Points on a hilly landscape, in no order, each with its height.
A ball rolls from a point to the lowest of its 5 nearest points, and stops where none of them is lower. Distance is the straight distance between rows; heights are no part of it.
(470) (h 292): [108  85 144  91 106 159 139  57 135 168 171 131 146 121 132 122 133 152
 117 135 121 165 137 142 107 134 164 199  95 112 127]
(1502) (h 212): [127 124  86 117  84 104 132  92  99 170 115 117 153 135 137 167 107 146
 138 114 128 155  87  84  95 103 102  76 119  98 130]
(1427) (h 275): [133 154 133  88 126 115 171 135 136 197  83 112 129 145 116 129 128 120
 141 143 146 134 113  96 109 133 132  89 122 131 129]
(1295) (h 121): [138 128 109 129  85  92  88  81  98 136 115 123 162  92  95 165 152 167
 179  82  74 158  90 110 128 127  98  56 158 103 135]
(1616) (h 98): [ 92 139 166 134 126 145 141  99 116 132 166 136 104 111 134  98 120 151
 123 112 140 107 169 129 133 174 133 204  83 147 108]
(1727) (h 354): [163 137  96  94 139 100 147 159 124 164  68 141 122 151 136 122 140 104
 110 181 133 132 115 118 110 128 120  84 145 142 119]
(137) (h 443): [ 74  93 136 148  90  96 134 117 173  90 139 220 110  53 128 152  66  94
  77 135  79 146 170  85  74 121 129 130 154 124 123]
(1640) (h 416): [167 104 101 154 114 143 191 132  85 126  69 131  69 175 137 118 133 130
 131 135 162 107  98  99  62 161 128 115 151 143 157]
(684) (h 245): [ 95 108 162 123 115 107 124  95 135 163 168 150 122 101 115 104  98 163
  78 143  87 142 149 152  92 177 143 209 110 123 120]
(691) (h 288): [118 117 112 132 106  93 168 135 118 169 134 109 149 165 130 134 107 161
 107 121 147 133 109 114  83 129 104 167 107 119 133]
(649) (h 555): [ 90 101 116 214 118 159 140 151 135  98 176 206 105  98 155 132  71  93
 101 108 152 109 177 159 108 123 131 159 145 125 106]
(629) (h 101): [122 148  95 150 103 118  97  69  76 134 136 103 162 133 108 167  98 180
 146 132  83 152  87 108 133 145  68  88 123 116 160]
(1395) (h 109): [173 128  47 106 100 161 120 149 130 139 119 111 103 109 110 121 132 111
 118 154 165 135  85 129 102 170 144  43 182 105 143]
(977) (h 339): [177 127  27  86 147 150 121 135  89  93 100 140 122 118 130 113 131 140
 115 153 110 146  69 157  73 109 169  86 143 119 125]
(252) (h 260): [181 102  57 106 120  82  97 129  76 109 100 165 122  83 137 150 166 167
 161 124  62 176 107 155 110  79 106  67 135 137 102]
(664) (h 256): [126 110 167  99 108 111 140 122 167 149 143 146 161 121 137 128 104 124
 117 128 137 137 183 155 124 128 132 197 105 112  71]
(234) (h 95): [154 179 148 119 145 143  94 108 104 142  95  65 141 121  96 139 119 173
 141 143 143 137 108 121 157 130 100  90  94 159 150]
(209) (h 151): [139 115  65 129 110 182 125 119 123 101 130 112 140 142  94 113 118 144
 128 148  98 117  66 149 112 184 131  49 175  87 175]
(1822) (h 283): [102 133  84 160 108 142 110  66  98 154 149 117 130 134 109 142  97 117
 126 105 120 147  60  55 132 126 141  54 154  61 141]
(1341) (h 359): [107 109 171 144 121 133  93 171 150  79 166 171 152 105 191 156 120 137
 122  93 168  96 181 124 149 111 123 143 128 140  58]
(1400) (h 406): [ 76  62 123 178 105  72 149 111 153 119 149 204  94  85 127 137  95  87
  67 114 107 104 135 131  67 133 124 155 151 102 117]
(774) (h 146): [169 166 165 143 141 161  85 140 132 162 112  82 125 106  99 113 143 125
 140 137 129 123  91 129 142 145 132  48 156 107 156]
(712) (h 209): [111 132 197 121 110 152  93  77 132 108 125 115 137 100 125  97 136 118
 119 112 151 118 194 154 185 159 150 197 103 136 106]
(1547) (h 467): [ 86 141 181 174 114 172 114  95 137 105 212 143  79 124 114  82 141 110
 163 120 138 124 176 125 189 149 149 201  94 148 141]
(1329) (h 393): [136 130 155  99 132 117 145 131 155 130 139 145 151 144 125 134 126  88
 141 110 190 132 189  92 151 113 125 126 122 121  85]
(1593) (h 88): [132 154 136  75 154 129 101 142 129 161  86 109 130 139 133 106 195  76
 148 161 121 113  95 120 161 107 134 104 154 147 127]
(1413) (h 489): [124  94 124 192 121  75 204 138 124 117 148 166 105 127 127 134  93  97
 101 103 177 107 151 130  81 146 116 182 109 115 106]
(341) (h 266): [ 67 109 138 111 109 125 128  85 179 126 148 217 116 100 152 151 126 131
  98 147  56 163 170 116  81 123 121 197 156 103 138]
(116) (h 110): [179 139  63  65 172 159 107 144 107  80 123 106 134 104  98 143 144 144
 135 138 107 153  79 180 126  91 161  79 151 110  92]
(1140) (h 363): [170 117  56  98 127  80 133 142 107 145  62 150 128 136 152 126 124 118
 103 170 104 154 125 140  93 109 122  76 116 151 116]
(1554) (h 248): [154 119 163  94  98 114  94  85 130 158 127  73 154 107 124 138  97 171
  96 108 129 144 150 180 131 143 120 185  95 121 107]
(434) (h 89): [114 157 134 154 166  90 150 173 140 105 119 155 132 166 184 142 146  99
 126 128 153  90 144  78 153 113 110 107 145 167  99]
(938) (h 318): [153 137  99  98 172 179  94 133  83  99 105 113 132 142 135  89 101 159
 119 171  74 130  67 157 115 131 144 108 136 139 159]
(158) (h 644): [118 145 137 189 164 126 178 180 114 104 137 135 103 172 177 120 181 125
 117 126  86  74 111 122 148  84 146 142 155 164 176]
(415) (h 321): [163 157 107  94 144  98 118 130 128 181  63 109 139 137 130 130 132 131
 147 159  97 133 116 151 137  73 104 104 101 125 112]
(1576) (h 238): [161 153  87 101 154 174  95 166 135 100 144  90 112 110  91 126 161 133
 132 146 144 151  78 170 151 141 150  51 167  92 138]
(948) (h 181): [120 162 201 117 132 135 106  92 118 140 119  67 145 123 108 113 167 101
 151 109 160 117 161 114 181 115 143 174  92 141 151]
(1139) (h 251): [113 119 135 155 117 163 173 134 124 163 155  94 112 151  71 130 130 129
 142 126 146 152 102  71 107 155 118 133 120 130 170]
(1572) (h 305): [126 103  84 152  98 158 153 136  98 178 125 104 130 146  95 124 127 140
 113 143 140 128  70  51  84 167 120  79 171 110 161]
(115) (h 271): [156 127  59  84 133 162 139 164 120 141  97 123 122 137 122  97 135 135
 122 161 138 115  63 138 113 146 138  86 155 138 144]
(1253) (h 490): [ 63 112 141 176 143 109 120 159 145  94 170 169 121  76 157 110  93 130
  89 101 105  60 146 158 152 157 120 155 127 111 109]
(600) (h 505): [154 132 134 144 155 145 182 165 115 105 101 142  67 164 163  79 170 127
 119 142 129  82  81 111 118 118 139 121 156 159 165]
(937) (h 190): [139 114 160  98 109 140 145  87 158 176 155  92 140 125  97 121 136 107
 161 134 174 174 145 113 134 109 158 158 107 108 130]
(1318) (h 202): [173 121  77 102 180 137  87 132  95  50 123 113 120  63  89 137 121 145
 161 109  85 169 104 170 142 106 148 100 161 125  93]
(1811) (h 487): [ 87 104 126 196 122 163 122 188 140  77 164 177 122  96 181 155  70  99
 103 109 188 104 167 132 129 119 139 126 117 151  90]
(1657) (h 148): [171 149 112 126 149 109  66 101 103 101  60 130 115  73  93 169 131 172
 188 123  61 168 128 169 153  88 102  93 104 164 138]
(1254) (h 274): [129 101 161  99 115 169 137  67 162 135 127 141 145  89 121 123 133 109
 140 134 111 167 189 147 162 123 156 178 119  96 113]
(152) (h 87): [137 149  81 152 112 119  86  46  80  98 105 120 148 106  91 158 121 160
 150 136  83 141  91 123 156 148  64  63 134 146 166]
(616) (h 291): [127 146 151 157 144 166 170 130 113 160 131  80 117 163  84  99 119 169
 142 115 129 120  78  67 121 178 116 122 109 136 176]
(1411) (h 376): [104 125 153 125 180  53 145 162 162 114 135 152 162 157 160 133 138 129
 127 120 133  96 144 131 152 125  90 147 113 119  90]
(1068) (h 192): [132 149 152 102 126 107 138 116 139 180 112  87 155 144 113 137 106 131
 148 138 150 139 144 128 135 126 114 134  97 124 111]
(1043) (h 111): [178 154 124 125 131 127  90 106 128 158  96 111 120  75  97 161 128 148
 177 111 106 154  98 135 138  94 107  53 131 137 147]
(1549) (h 451): [ 70 144 135 186 149 105 148 179 149  84 167 127 147 153 166 144 151 130
 124 107 130  67 149 118 169  95  87 137 122 152 111]
(916) (h 375): [ 64 124 134 179 100 126 127 107 173 113 169 216  85  62 127 141  82 102
 110 142  70 102 149 125  80 126 117 175 143 106 149]
(1797) (h 515): [ 87 101 117 185 101 163  93 197 148  91 186 153 166 118 188 154 119 106
 105 105 170  91 157 118 162 104 115 135 123 140 105]
(534) (h 535): [155 132 122  98 168 144 123 161 124 114  98 135 100 158 160  88 165 126
 133 164 116  93  50 121 145 115 168 125 166 146 145]
(799) (h 337): [145 124  75 113 104  23 131 156 124 167  95 126 162 165 138 148 113 142
 102 146 114 151 127 161 105  83  91 101  98 107 123]
(171) (h 315): [101 103 149 144 109 167 126 118 188 102 149 230 125 100 171 133  93 117
 114 150 112 153 183 121 108 125 128 161 148 114  85]
(423) (h 285): [114 158 201 115 140 107  93 123 151 153 107  86 144 147 124 144 194  67
 157 128 124 105 144 101 175 111 125 125 156 159 147]
(826) (h 493): [ 83 107 128 199 109 188 113 158 148 109 194 201 118 113 172 122  90 109
 123 124 152 106 151 137 141 120 128 151 155 127 107]
(940) (h 352): [149 168 127 102 170  81  88 131 130 158  78  91 141 134 115 137 116 141
 128 166  93 145 124 184 138  90 103 130  87 143 132]
(257) (h 139): [156 183 178 119 125 134  93 128 128 176  89  62 138 104  85 141 140 108
 162 119 135 125 120 119 152 114 140  92 117 120 156]
(787) (h 407): [102 143 158 141 122 140 163 132 137 140 173 126 106 137 106 101 142 117
 172 108 160 117 148 101 136 125 130 176  99 143 134]
(1066) (h 198): [109 141 201 114 123 139 103  84 142 132 135 142 133 106 138  88 109 129
 104 114 113 119 191 151 149 157 125 202 112 128  81]
(1484) (h 384): [145 119 153  97 165  75 137 143 155 147 111 139 162 154 130 141 111 112
 108 124 149 136 188 143 134 124 104 120 112 104  88]
(1325) (h 246): [104 105 155 120 118 175 155 100 169 134 184 170  97 119 123  92 139 126
 159 143 136 137 167 131 133 158 149 185 113 111 108]
(1569) (h 299): [127 147 170 106 148 107 105 143 130 136 113 106 140 149 144 119 189 103
 156 148  99  99 102  90 182 122 121 121 163 176 152]
(897) (h 441): [117 123 155 138 102 144 113 155 144  91 173 146 159 135 165 164 152 111
 163  90 174 100 172 105 189  91 124 127 129 128  86]
(651) (h 129): [142 135  70  99 164 176 106  99 100  53 146 102 120  97  92 142 113 170
 146 142  93 130  81 170 133 136 136  78 172 119 128]
(1088) (h 149): [173 181 140 126 145 137  40 115 108 146  76  91 128  68  94 142 153 130
 144 129 129 130 111 155 191  87 141  71 143 165 166]
(743) (h 264): [174 109 128 103  60 120  99  57 125 165 151  94 133 122 126 156  87 174
 136 102 124 184 134 144 135  97 156 156 107  95 112]
(182) (h 298): [156 117  84 121 155 186 135 174 144  88 101 120 101 164  95  90 138 137
 131 147 119 106  60 142  98 153 149  84 174 112 167]
(1459) (h 252): [129 117 174 116 100 152 121  54 127 136 126 109 127  79 117 118 112 164
  76 124  94 160 183 148 113 153 144 199  89 130 111]
(644) (h 233): [182 145  87 117 132 151  94 152 129 122 159 111 136  47  98 173 163 125
 144 103 168 167 103 177 122 159 132  37 193  92 106]
(1686) (h 488): [129 157 141 203 148 136 189 178  99 101 144 122  79 172 161 122 182 128
 131  94  92  86 112 119 151 112 122 139 124 162 186]
(972) (h 323): [102 161 185 156 131 155 147 145 128 127 171  78  95 141  77  96 163 142
 164  98 121 117 116  58 149 166 122 136  77 169 155]
(790) (h 331): [125  96 172 111 120 114  99 164 167  77 132 202 143  75 173 153  99 134
  84 110 146 161 199 109 112 131 139 133 122 116  39]
(1228) (h 362): [112 132 138 134 128 105 208 134 116 155 131 134 117 167 132 120 124 118
 137 125 171 129 136  91 101 139 117 152 101 143 112]
(52) (h 69): [143 170 106 134 145 164  77  93  88 111 103  90 134  88  89 148 120 169
 148 157  96 142  90 135 141 134  90  53 118 172 159]
(585) (h 536): [144 143  85 104 168 190 106 154 111  49 112 130 107 179  89  99 115 164
 136 146 115 117  73 155  74 103 167 141 151  91 144]
(835) (h 371): [131 146 157 127 155 150 130 160 136 113 117  94  81 150 122  60 173 130
 138 142  92  99  66 103 157 150 140 118 157 169 182]
(1201) (h 235): [131 151 170 132 134 168 154 150 132 163 134  72 111 134  69  92 145 119
 146 136 139 126  84  70 127 160 147  94 123 122 165]
(1550) (h 137): [ 89 146 131 184 143 111 164 186 114  92 166 149 136 150 161 135 114 109
 132 101 149  84 161 126 155 107 103 133 107 138 119]
(1448) (h 196): [155 142 158  81 129 118 130 104 158 167 116  81 161 140 112 150 112 111
 154 109 152 130 174 143 158  97 131 120 100 117 108]
(118) (h 167): [ 88 105 144 133 119 121 160 111 135 142 168 191 105 109 138 111 116 127
 105 132 101 151 161 133  74 145 145 215 140 123 122]
(1655) (h 506): [ 74 139 120 206 102 165 116 178 124 109 204 123 149 158 156 118 144  94
 139 100 121  86 166 136 170 113  98 165 101 157 129]
(732) (h 330): [140 151 128 129 177 118 149 149 113 130 101 134 136 171 139 111 129 165
 123 166  98 118  72 135 107 126 129 121 120 137 162]
(1612) (h 322): [ 71  78 120 112 117 116 131  70 129 167 166 158 120 126 164 109 127 158
  69 115 119 169 103 128  88 107 164 199 120 105 110]
(168) (h 273): [114 123 203 104 129 164 112  90 155 104 148 132 144 110 138 127 143  83
 174  97 152 125 184 128 198 128 156 174 115 127 106]
(524) (h 236): [106  95 101 117 112 120 138  99 121 185 152 111 131 157 115 151 108 142
 103 126 167 173  96  72  97 112 162 146 108 112 132]
(1694) (h 301): [131  79 150  96 100 140 122  59 162 149  98 152 157  84 153 149 109 108
  83 125  62 197 203 148 136 101 137 170 154  92 113]
(264) (h 300): [161 108 180 113  98 132 108  84 145 157  81 121 168  97 148 137  91 131
  95 103  81 159 214 185 140 114 145 183 128 122  86]
(306) (h 284): [ 96 146 170 112 161  89 138 127 139 139 133 106 142 157 139 124 125 143
 110 123 141 101 143 166 140 163 105 176  77 130 128]
(1746) (h 172): [147 139  75 118 164 201  95 126 118  76 153  94 119 120  83 113 128 140
 116 151 113 139  78 161 144 175 131  65 173 119 154]
(283) (h 332): [ 97  89 176 119 164  56  72 151 175 101 154 159 160 113 165 149 141 135
  94 102 112  84 178 161 170 145 108 145 130 120  69]
(435) (h 432): [131 137 139 106 157  81 147 142 147 140 107 144 149 163 138 140 118  84
 118 135 173 144 181  89 119 132 103 100 122 155  84]
(1631) (h 445): [117  99  91 135  82  20 145 134 122 149  89 114 134 160 137 141 108 118
  59 128 154 136 140 129  64 129 112 144  92  91 138]
(397) (h 183): [155  99  98 103  85  80  78  88 107 145 101 167 118  72 111 157 177 147
 189  73 103 187 110 104 140  95 118  36 164 103 113]
(1266) (h 287): [147 124  77 105 103 105 132 129  88 175  74 123 147 140 141 148 115 133
 111 152 125 150 100 107  87 117 122  83 128 141 137]
(1685) (h 254): [133 164 180 129 138 147 112 152 136 155 128  87  97 127 126  87 192 124
 137 123 119 114  94  93 172 155 141 112 132 147 154]
(1455) (h 435): [144 119  67 130 172 155 117 144  94  64 102 135 134 150 123 105 106 167
 111 150  91 128  74 159  53 101 157 110 150  90 148]
(543) (h 346): [ 93 116 168 141 117 172 130 119 161 102 174 177 129 122 147  99 121 104
 173 121 154 127 173 123 175 128 153 180 116 111  93]
(1723) (h 382): [118 107 104 151 104  74 187 133 115 150  91 127 124 172 130 144 122 154
  92 133 145 131  87 122  51 135  99 151 119 103 166]
(542) (h 247): [ 96 112  83 139 102 106 117  88  91 145 135 104 156 163 144 161  84 151
 114  85 140 161  55  84 116  92 108  99 114  85 141]
(758) (h 239): [142  94  40 147 112 150 141 123  92 140  89 130 128 143 121 128 128 131
 125 132 161 118  75  96  87 163 152  58 182 100 174]
(1387) (h 280): [129  81 114 105  77  86 102  90 126 174 148 123 144 141 158 143  98 156
  86 100 140 172 133 144 106  87 141 172 117  91 114]
(1284) (h 230): [176 143 147 120  99  98  88  93 139 155  89  75 143 124 119 160  85 157
 166  91 138 141 172 196 152 107 102 137  88 130 132]
(593) (h 610): [131 168  86  75 131 149 100 190 121  49 116  93  99 172 105 121 167 104
 135 163 141 121  92 120 122  78 198 153 171  80  98]
(1438) (h 100): [151 158 134 126 137 182 106 108 113 139 131  72 143 105  82 113 114 151
 135 147  97 128  92 103 143 162 100  56 130 130 171]
(1024) (h 259): [114 141 208 143  88 129  87 115 139  85 152 106 161 114 104 133 175  73
 166  88 151 111 188 114 196 137 151 191 114 161 137]
(828) (h 195): [122 109 123 124 108 155 141  86 134 175 168 103 127 144  80 143 132 123
 118 138 161 174 111  74 125 115 163 126 113 103 167]
(541) (h 424): [161 142  92  61 173 142  95 164 104 103  78 145 102 140 150 102 150 106
 116 183 134 113 101 138 130  91 170 118 163 135  98]
(719) (h 454): [171  90  85 122 152 173 144 153 108  65  95 143  91 178 117 107 130 158
 125 148 148 100  63 152  80 149 144 114 165 117 176]
(1454) (h 163): [136 153 141 154 173 126 176 162 119 125 104 129  99 176 143 111 151 157
 137 141  97  96  80 124 114 138 118 149 123 153 185]
(570) (h 171): [161 155 193 102 125 133 105  94 164 142  95  86 162 114 113 127 126  84
 150  90 166 135 183 150 176 105 158 153  90 130 123]
(338) (h 135): [136  85  70 149 117  90 135 120  85 126  55 147 136 159 156 151 123 135
  74 145 124 129  74 119  46 120 126  86 126 102 169]
(1219) (h 431): [163  77  69 144 143 149 141 132  94 111  67 146 104 165 143 135 137 151
  94 157 141 124  66 126  51 157 135  79 154 113 186]
(1513) (h 326): [126 111 137 125 122  58 163 143 166 128 136 154 148 142 139 119 102 107
  82 119 139 126 177 134  93 147 110 142 120 116  79]
(723) (h 154): [175 158 123 113  94 126 110 108 127 182 115  88 133  91  96 176 124 117
 169 119 126 159 115 105 112 106 133  62 134  99 138]
(413) (h 377): [ 86 128 172 131 131 125 120 151 151  96 165 147 151 134 177 141 143 116
 142  94 160  83 179 119 171 121 115 152 117 137  83]
(793) (h 329): [144 150 127  97 141 152  57 161 133 110 135  70 104 110 105 105 191 111
 130 150 124 122  64 160 165 138 171 104 159 123 152]
(1047) (h 367): [163 128  92 119 175  76  95 161 112 138  90 146 134 110 135 129 118 142
 124 172  57 161 109 169  99  66 119  95  99 116 122]
(364) (h 327): [100 161 178 109 151 105 155 149 139 141 132 105 129 156 134 110 152 115
 161 131 134 100 148 115 168 126 108 156 104 156 120]
(502) (h 270): [183 121  57  88 104 114  98 124 106 144 103 134 122  60 114 156 154 138
 154 131 148 170 100 132 119 133 130  26 159 129 107]
(299) (h 483): [ 96 138 130 192 147  89 194 179 147 112 156 131 103 128 141 133 110 110
 109 116 139  74 145 163 112 127 100 163  98 115 145]
(184) (h 470): [ 90 131 133 147 153 111 158 201 122  85 156 145 147 160 178 145 159 102
 141 120 134 102 157  99 160  95 100 118 153 172 126]
(1399) (h 281): [ 78  83 117 122  87 159 160  75 167 158 160 204 105 119 144 127 167 145
 120 145 115 164 136 138 120 136 153 190 142 129 149]
(89) (h 403): [144 131 134 135 173 166 131 168 122  90  93 130  80 168 133  87 154 158
 136 149 106 105  57 114 135 156 170 112 154 129 184]
(1482) (h 408): [133 137  86 141 143  84 132 141 116 133  98 111 171 146 122 144 112 181
 106 149  72 133  77 138  81 121  96 103 111 113 170]
(701) (h 225): [156 128  86 109  70  87 118 120 102 178 103 128 130 124 125 172 127 145
 135 115 132 171 119 105 120  85  96  69 112 106 106]
(1429) (h 358): [102 101 138 141 127 176 181 122 147 133 206 164  85 133  82  97 150 101
 164 117 160 162 133 102 142 140 160 178 103 128 158]
(347) (h 404): [120 134 129 149 179  83 159 151 137 131  93 131 138 163 135 126 112 164
 108 165  86 107  76 152  84 141 111 140  92 102 167]
(248) (h 177): [133 135 184  99 155  96  72 118 139 114 107  85 168 133 125 134 120 128
 113  99 139 110 195 180 173 120 115 172 109 143 114]
(1605) (h 278): [ 89 168 175 145 107 125 123 108 133 117 171  83 127 145 128 111 186 104
 160 110 142  96 166 101 196 139 118 159  92 165 142]
(1705) (h 102): [129 146  65 150 118 149 103  62  85  98 136 105 133 129  94 135 124 149
 132 155  64 105 102 121 136 178 100  66 167 138 173]
(1606) (h 569): [ 81 101 118 197 114 145 172 155 125 114 175 179  96  88 151 118  89 105
 106 106 140  99 161 165 104 133 104 171 127 106 106]
(206) (h 265): [120 122 132 131 115 138 113  75 107 146 153  71 143 149  92 120  83 194
  94 125 145 133 135 128 121 171 103 188  84 137 136]
(1317) (h 35): [143 130 142 168 127 152 211 167 105 130 117 134  83 153 117  88 142 131
 135  94 120  89  82  97 115 156 123 109 148 150 170]
(40) (h 294): [157  79 125  90  83  98 126  86 155 178 143 138 158 139 154 147  99 128
  85 125 146 170 186 141 116  95 151 153 121 113  75]
(425) (h 277): [130 101 188  98 143 112 103 136 164 119 131 171 167 112 154 134 120 139
 117  94 141 121 203 140 155 135 117 156 129 110  57]
(1121) (h 244): [ 95  76 116 113  99 116 139  99 156 130 155 210 135 113 155 129 119 102
  99 137 128 158 169 135  79 134 144 186 151 120  91]
(1743) (h 397): [108 139 141 120 116 140 168 134 143 120 166 141 121 145 130 122 100  95
 158 104 170 121 183  96 139 126 118 157 113 147  91]
(466) (h 390): [145 153 129 106 128 118 163 149 125 152  83 130 100 152 131 110 130  63
 146 156 169 127 134  67 115 159 143  76 163 168  93]
(665) (h 413): [102 131 130 157 131  74 183 156 151 111 162 162 130 126 154 125  93 111
 109  96 162  94 157 141 107 145 111 157 120 109  98]
(1820) (h 419): [116 109 172 142 116 201 114 134 175  92 198 192 144 112 168 125 137  90
 157 117 180 128 189 111 199  87 154 138 126 126  82]
(989) (h 561): [144 130 135 137 164 111 138 167 116 104 135 137 103 170 174 113 177  98
 135 171  86  89 109 103 144  90 141 142 198 163 146]
(777) (h 316): [170 125  66 102 129 168 160 166 124  96  92 126  93 156 119  94 136 127
 120 155 183 119  63 131  97 151 162  78 175 130 163]
(1218) (h 378): [ 88 126 131 184 109 191 154 133 153 132 206 181  87 121 134  98 112 113
 151 117 128 118 164 146 148 129 143 182 113 143 123]
(1146) (h 399): [171 108  77 114 131 127 168 145  98 104  54 125  74 160 158 115 130  93
 127 164 157 140 110 128  93 186 165  90 165 161 136]
(104) (h 341): [122  95 116 136 117 138 194 121 156 136 198 160 106 135 102 119 142  97
 160 134 175 155 139 110 126 124 148 164 107 128 131]
(1397) (h 324): [107  93 142 131 112  57 156 132 156 145 143 158 123 103 122 110  93 118
  63 118 112  90 139 156  83 170 129 180 130  90 106]
(559) (h 226): [113 125 181 105 119 121 124  97 151 153 129 118 151 121 142 104 106 121
 126 102 131 126 205 163 154 132 138 192 105 114  92]
(907) (h 255): [157 156 129  97 162 139 105 140 109 149  87 114 131 124 130 116 147 148
 142 174  95 135  79 133 140 122 130 104 119 160 149]
(1762) (h 385): [ 70 147 171 172 112 149  96 140 128 105 191 148 135 121 166 114 126 114
 134 107 122  67 170 158 166 155 116 190 109 147 103]
(1776) (h 282): [ 89 135 187 124 117 117  84 117 140 101 152 121 150 114 152 119 152 128
 161  98 149 106 194 149 191 135 108 183 129 160 110]
(1702) (h 237): [127 142 142 103 132  91 135 122 120 174 134  86 149 142 112 138 100 174
 117 137 129 116 133 160 105 148  90 168  74 127 127]
(1770) (h 180): [152 158  88 127 154 177  87 133 135 105 150  88 115  80  88 132 134 141
 134 133 116 131  75 165 149 177 120  37 174 100 139]
(1728) (h 422): [151 144 134 140 140  95 196 148 117 153  71 141 106 154 147 118 127 106
 120 127 153 117 125  84  96 151 124 123 143 162 126]
(387) (h 150): [139 137 142 104 104 145 125  91 138 169 160  72 152 125  90 144 112 150
 154 138 164 150 126 126 127 131 143 137  93 122 133]
(1410) (h 117): [152 159 127 114 102 126 124  95 119 159 120  68 156 115  97 158 109 165
 147 138 112 153 100 117 129 126  99  94 106 134 146]
(1367) (h 134): [128 140  96 113 113 160 121 115 108 138 113  94 151 129 101 133 118 175
 152 143  80 123  70 112 115 162 112  65 137 130 162]
(276) (h 127): [148 174 184 123 129 109  75 103 113 145  79  50 144 125  97 142 141 138
 134 123 149 121 159 135 188 102 130 135  93 149 145]
(516) (h 591): [104 124 157 146 147  84 128 187 139  89 172 124 181 149 163 182 176 130
 144 147 118 100 139 119 181  82  81 158 162 176 133]
(538) (h 325): [113 111 136 142 120 114 142 140 159 110 160 184 138 128 145 127  88  92
 121 113 179 138 191 128 108 149 116 163 122 119  75]
(1800) (h 458): [ 96 124 109 197 135 119 207 137 113 105 147 158 100 152 125 148 104  73
 137  97 192 133 181 109 105 138 119 137 107 146 105]
(249) (h 320): [167 107  50  98 139 111  92 119  92 104 111 152 142  97 135 156 142 176
 145 124  64 159  75 152 106 109 113  51 154 127 123]
(1038) (h 253): [121 159 184  90 149 118 139 130 146 163 114  97 146 139 116 124 146  92
 161 121 160 120 154 104 173 102 131 126 109 136 145]
(1345) (h 338): [ 97 164 162 163 162 133 174 156 124 127 124 105 109 165 104 107 150 165
 138 113 125  88 113  95 136 145  99 148  97 154 173]
(770) (h 279): [127 111 162  99 101 151 115  53 136 151 119 137 141  91 134 143 112 135
  86 143  66 187 190 161 125 119 156 203 117 127 110]
(506) (h 170): [171 135  57  78 142 113 121 155 107 132  70 135 106 138 131 116 121 103
 126 175 155 144 122 151 108 150 166  60 151 162  97]
(1290) (h 491): [121 105 101 163 113  77 181 140  97 142  67 115 119 167 140 150 124  84
 100 120 150 144 127  94  53 149 120 131 115 121 139]
(1689) (h 201): [162 154 112  94 172 164  57 118  92  94  75 101 126  72 109 127 153 145
 150 149  89 128  85 158 171  91 162  86 148 156 116]
(536) (h 638): [ 82 106 112 222 119 170 131 196 112 111 166 149 114 133 148 140 102  63
  95  96 156  72 164 163 126 108  98 154  93 116 128]

Where does a ball stop that starts at each point below?
(1387) => (52)
(1631) => (52)
(364) => (52)

Call two points neighbours if one is among the 5 nearest of the other. Go from one point of each pair to the other, from neighbour to neighbour, staying as low as possible. Name the highest point that can't be avoided.
(118), (1395) => (684)
(434), (1395) => (1411)
(506), (118) => (115)
(506), (338) => (1266)
(52), (1317) => (616)
(52), (116) => (1746)
(52), (1395) => (209)
